A landscape with many valleys, sampled at points; each row gives a point and its height.
A ball rolls from a point to whichever of its 2 nearest points has the largest drop for the distance, and stops where none of them is lower. Distance is the straight distance between rows; heights are no part of it.
Q81: [157 158 103 124 181  83 157 142 148 152  90 128 162 123 190  72 158 168
 145  98 132 122 132 132  98 174]  height 630
Q689: [148  86 174 186  69 173 129  95 124 119 145 138  61 136  72 149  80 109
 130 130 134 129 125 130 184 176]  height 448
Q682: [116 134 120 128 101 178 148 160 128 128 158 127 165 135 121  98 118 113
 142 112 111 124 160 120 141  85]  height 607
Q398: [136 117 102 103 174 120  71 137 139 167 130 120 153 114 153 126 174 146
  62 130 181 152 154 127  49 156]  height 764
Q930: [115 183  99 156 133 171 142 118  78 160 157  95  57  96 120 155 127 130
 114 150 149 109 113 124 160 142]  height 858
Q577: [123 145 120 123  73 120 145 112 154 130  80 127 117 145 104 173  96 144
 124 147 154 141 140 130 137 155]  height 479
Q893: [140 160  97  83 104 125 144  96 111  89 113  87 157 147 177 136 149 145
 111 139 127 129 168  72  93 119]  height 497
Q535: [113 112 142 144 107 168 109  99 156  94  95 124 105 131 122 118 111 131
 119 150  75 143 184  94 149  74]  height 758
Q959: [134 128 118  68  87 137 122 145 131 107 159  98 197 157 144 156 162 117
 129 139 116 121 173  93  55 124]  height 433
Q93: [165 108 171 181 101 123 118 111 152 111 150 145  95 152  97 143  92 131
 121 101 121 182 151  93 142 190]  height 504
Q473: [102 166 128 105 162 124 123 123 126 147 112 137 138  95 126 144 117 113
  63 120 173 155 108 146  79 120]  height 720
Q31: [203 109 133 145 177  91 127 134 139 125 192 112 145 181 147 114 169 157
 153 134 104 124 135  62 142 120]  height 684
Q275: [193 103 155 146 129 127 133  71 127 125 113 111  75 110  91 128 122 139
 118 175 130  66  79 100 202 117]  height 813
Q475: [169 121 130 105  86 133 111 200 152 128 125  99 196 121 136 134 139 105
 128 118 122 107 177 128  56 104]  height 356
Q78: [159  85 150 123 139 126 103 121 135  88 203 120 155 197 149 107 160 121
 104 116  90 133 138  71 115 107]  height 717
Q460: [134 164 145 157 195  76 141 158 119 151 120 103  95 103 163 142  97 141
 165 116 118 108 119 146 137 141]  height 646
Q553: [101 123 148 127 113 118  74 110  96 110 120 131  66 109 114 209 110 143
 128 174 140  64  87 190 167 149]  height 210
Q147: [124 144 144 111 127 132 149 160 153 153 118 103 189 138 121 147  97 110
 124 144 176 117 114 144 128 109]  height 622
Q67: [ 93 117 125  80 107  81 146  98 148  75  91 172 157 146 112 134 137 137
 121 143 128 117 104 128 120 107]  height 404
Q813: [141 165 109 156 113 138 170 103 123 176  88 135 131 117  98 129  70 150
 130 139 184 125 100 161 145 179]  height 428
Q317: [116 144 130 172 143 138 123  80 120 141 133 136  61 112 113 148 120 131
  79 160 152 128 103 122 150 147]  height 843
Q111: [149 168 127 197 170  97 140 152 119 118 181 100 112 135 150 154 123 140
 128 105 109  96 134 135 174 134]  height 605
Q861: [102 108 151 131  52 171  97  98 143 121 106 154 101 133  95 144 149 110
 112 100  98 179 151  79 111 144]  height 603
Q307: [ 92 143 128  93 138 101  97 102 103 109  65 127  87 110 124 207  96 152
 131 176 118  95  84 184 135  98]  height 285
Q953: [147  66 107 116 113 124  85 161 156 127 107 132 120  92 192  90 172 137
  82  70 121 120 194 121  67 122]  height 757
Q123: [ 87  87 181  85 106 150  73 156 135 143 151 137 148 114 103 145 127  91
 134 120 146 189 148 117  87 111]  height 596
Q342: [159 134 113 111 159 110 121 137  95 174 151 129 127 133  96 190 141 152
 147 167 146  83  74 151 155 175]  height 226
Q156: [189 149  95 156 189  78 119 168 121 140 104 118 158 118 197  88 150 151
 110  56 144 127 150 145  47 162]  height 679
Q816: [167  73 172  96 126  99 112 116 176 102 137 133 131 179 133 129 190 121
 109 111 101 120 121  73 151 116]  height 743
Q974: [ 95  76 170 121 127 123 108 112 125  95 184 149 116 180  91 148 116 130
 174 138  88 151 106 115 157 146]  height 756
Q757: [175 167 117 165 187  86 142 150 114 142 173 106 151 156 172 118 166 128
 122  93 120 103 109 101 148 132]  height 643
Q101: [122  79 143 147 151 161  82 150 138 145 158 146 139 117 110 118 127 128
 118 143  87 133 169  83  93  81]  height 511
Q554: [100 172 105 142  88 166 185 144 148 173  79 107  99 111 141 136 119 120
 148 128 170  92 108 191 184 117]  height 674
Q676: [134 122 111 142 168 105 100 163 142 123 144 140 128 104 186  97 168 144
  96  71 151 148 162 129  74 155]  height 723
Q729: [132 134 139 103 141  91 137 121 122 132 103 159 141 102 156  81 108  99
 102 104 153 146  89 120 106  99]  height 691
Q303: [118 185 109 116 147 126 179 157 148 167  91  99 172 115 141 120  80 117
 145 127 177 112 118 198 145 117]  height 650
Q622: [141 180  97  77 141 142 155 204 137 132 123  52 194  89 171 126 173 118
 111 102 136 130 152 180  53 116]  height 475
Q451: [ 78 138 100  92 106 117 153 112 146 130  52 180 139 127 111 128 146 111
 124 130 140 147 107 165 138 111]  height 453
Q34: [143 123 142 112 114 160 141 142 103 118 168 140 126 117 135  96 120  80
 145  80  97 153 111  76 136  94]  height 635
Q217: [137  82 131 150 190 100 122 150 125 111 147 169 171 127 131  98 116 147
 127 142 102 108 138 106  95  97]  height 451
Q996: [121  93 138 146  94 186 128  82 137 117 108 119  51 122 101 104 109 123
 137 143  74 120 129  94 204  74]  height 777
Q219: [111 127 180 121  99 109 143 115 119 116 127 108 102 136 152 109  81 119
 193 124 117 146 120 119 173 130]  height 484
Q951: [125 194 112  99 137 101 146 159 151 143  89  86 130 117 195 109 134 141
 147  95 158 144 145 142  93 158]  height 584
Q988: [ 83 132 132 106 118 184  95 146 112 142 152 118 142  88 117 144 141 107
  98 142 133 152 157 116  77  83]  height 558
Q226: [106  82  90  76  88 157  93 114 152 135 108 113 180 120 167  88 168 129
  93 142 149 125 187 141  73  94]  height 669
Q483: [ 92 161  90 133 130 124 157 130 106 136 146 143 167 109 118 102 110 160
 173 140 123 144 145 140 101 183]  height 426
Q359: [130 141 117 156 134 120 146  58 102 125 115 100  81 122 110 142 104 141
 105 176 178  77  89 158 194 138]  height 828
Q435: [106  81 120 141 133 164 125 124 139 145 155 190 118 147 108  53 157 148
 140 126 114 157 145  99 130 156]  height 608
Q937: [163 139 148 164 115 113 151 133 103 159 156 106 102 118 117 130  75 123
 191 123 144 128 120 129 175 180]  height 528
Q555: [ 69 111 105  97 113 135 120 115 150  99 102 150 162 138 170  81 149 124
 122 136 124 124 178 142 111  73]  height 693
Q377: [159 123 160 113 100 103  89 103 141 126 121 133  93 137 120 149 147 131
  98 106 118 162 154  57 104 160]  height 561
Q862: [149  65 161 128 113 160  95 117 132  65 170 140 108 191  89 130 128 125
 148  96  40 159 130  71 125 146]  height 748
Q210: [127 124 167 119  91 163 120 129 116 118 157  78  63 160 149 146  98 113
 172 118 100 144 146  76 165 131]  height 443
Q478: [165  81 134 148  87 195 130 148 150  77 161 114 136 186 110  97 130 119
 128  65  56 158 159  82 132 126]  height 769
Q567: [171  95 106 121 125  81 158 125 147 110  85 156 218 132 141  59 127 143
 122 113 156 112 131 138  95 146]  height 546
Q418: [ 46 121 152 118 127 138 141 126 140 113 166 134  98 171 121 154 135  98
 154 148 128 140  99 155 172 113]  height 731
Q865: [ 65 114 150 173  95 154 147 109 161 114 125 132  73 181 123 129 114  93
 129 144 156 149 125 165 191 108]  height 712
Q322: [115 185 107 141 112 157 151 118  97 162  95 114 126  93  96 156  71 113
 135 146 190 121  77 237 145 165]  height 387
Q965: [ 92  93 160 113 148 125  94 127 122 137 182 185 139 139 115  92 142 115
 159 126 135 188 137 111  95 159]  height 639
Q56: [140 118 143 140  77 177 151  73 108 146  75 146  30  84  98 121 104 101
 121 143 125 136 119 107 172 109]  height 793
Q143: [102  65 136 103  62 156  87 114 169 130  93 128 141 143 133 104 171 132
 104 123 122 152 191  72  86 113]  height 638
Q22: [ 88 134 133  72 121 110 118  83 100 115  99 135 138 113 121 172 119 116
 134 180 130  99  87 134 140  95]  height 345
Q422: [101 152  82 153 107 163 162  97 122 145  58 145 102  92  97 109  91 149
 138 173 154 140 147 165 151 118]  height 472
Q407: [151 162 136 182 124 119 129 156  81 141 215  76 110 128 137 154  88 118
 166 106 129 105 122 165 175 162]  height 566
Q27: [ 84 161 122 141 154 128 129 157 121 135  99 123  80  85 139 144  98 144
 152 145 102 122 151 145 135  82]  height 683
Q261: [ 94 187 109 114  90 138 138 126  82 103 116  94 107 113 131 197 100 116
 132 141 164 116 102 203 147 153]  height 338
Q857: [148 102 141 135 170 128 113 111 135 145 116 141  74  97  98 134 154 148
 104 154  94  97  99  69 163  92]  height 794
Q764: [176 125 100 121 155 124  94 204 161 157 113 113 174 130 140 146 156 167
 110 120 111 105 160 128  48 131]  height 245
Q489: [159 106 123 113 142 107 120 103 165 126  96 142 127 144 134 123 196 167
  65 133 106  92 115  77 138 114]  height 770
Q512: [ 70 167  98  77 115 131 147 152  89 131 128 126 163  91 123 139 138 121
 169 177 116 137 136 158  91 126]  height 346
Q304: [130 138 127 124 158  86 119 191 113 146 169 138 159 138 124 191 148 139
 171 143 105 112 115 143 127 145]  height 64
Q286: [173 158 124 174 191  77 139 109  96 132 150 150 165 112 114 123  97 111
 112 106 141 120  67 153 138 136]  height 54
Q161: [182 130 112 169 173  98 131  90  76 107 153 151 121  95  91 120 102 160
 129 133 101  99  85 109 138 152]  height 190
Q667: [194  90 148 179 202  56 111 155 137  96 151 175 157 140 120 131 138 137
 122 112 107 126  95 116 123 121]  height 368
Q175: [117 143 143 135 111 135 114 138 114 186 136 131  72 125  96 194 143 128
 118 160 177  99  82 181 168 178]  height 290
Q209: [136 143 136 147 115  93 148 134 161 104 108 142 144 163 143 120 124 133
 115  90 148 141 152 124 133 145]  height 532
Q705: [ 74  97 122  94  71 180 114  77 146  97  95 124 125 158 115 106 139 120
 159 151  71 162 182 112 162  58]  height 739
Q820: [128 100 131 153 116 125 164 126 152 118 134 152 149 154 121  57 112 135
 156 106 130 142 155 110 160 136]  height 572
Q166: [145 116 128 138 138 102 128 146 155 138 152 136 188 197 113 142 140 127
  95 130 160 118 124 129 123 147]  height 579
Q412: [150 109 129 156 145 129 149  87  97 109 175 172 105 119  79 104 129 125
 135 145 120 142  79  86 161 147]  height 276
Q790: [114 153 126 145 154 124 166 109  96 132 145 148 145 104 111 102  99 112
 137 124 141  91  71 153 163 108]  height 168
Q631: [ 45 137  84 109  93 174 121 118 142 102 113 139 127 140 140 124 161 114
 135 143 102 173 196 166 137  68]  height 716
Q570: [145 104 162 191 152 128 158  66 119 110 190 134  73 136  98  76 124 113
 160 118 106 157  91 106 190 168]  height 339
Q316: [152  96 175 182 132 175 130  90 126 103 166  92  35 146 133 109  77 106
 150 109 100 166 125  90 186 142]  height 394
Q124: [166 107 109  82 155 127 110 199 133 142 115  78 191  97 193 103 184 136
  96 119 143 103 163 157   9 125]  height 380
Q278: [158 126 157  94  98 126 116 124 100 141 130 135 126  78 115 141 104  75
 107 119 121 131  94  88 121  94]  height 662
Q755: [ 96 157 101 107 114 126 140 174  72 112 139 117 144  79  97 179 115 130
 176 140 113 100 108 197 133 115]  height 259
Q246: [112 157  92  73 170 136  92 131 118 140  99 122 161 120 146 143 163 143
  81 141 143 135 123 146  29 127]  height 752
Q369: [130 202  96  91 122 141 145 171 124 138  79  77 132  81 152 155 143 123
 132 106 134 143 143 161  83 128]  height 538
Q887: [180 120 110 134 203  61 106 162 144 143 127 162 177 160 128 168 164 161
 129 127 105  86  86 143 129 144]  height 249
Q179: [ 98 132  90  96 128 110 139 128 118 123 103 165 217 127 127  73 123 134
 140 130 157 136 135 168  75 137]  height 494
Q917: [ 97 160 144 165 127 128 182 129 169 167 104 124  95 154 146 118 115 110
 105 119 187 116 112 162 174 121]  height 692

For each start below, name the point where the ball stops.
Q555 | Q286
Q865 | Q209
Q676 | Q764
Q473 | Q209
Q965 | Q304
Q757 | Q286
Q275 | Q286
Q953 | Q286
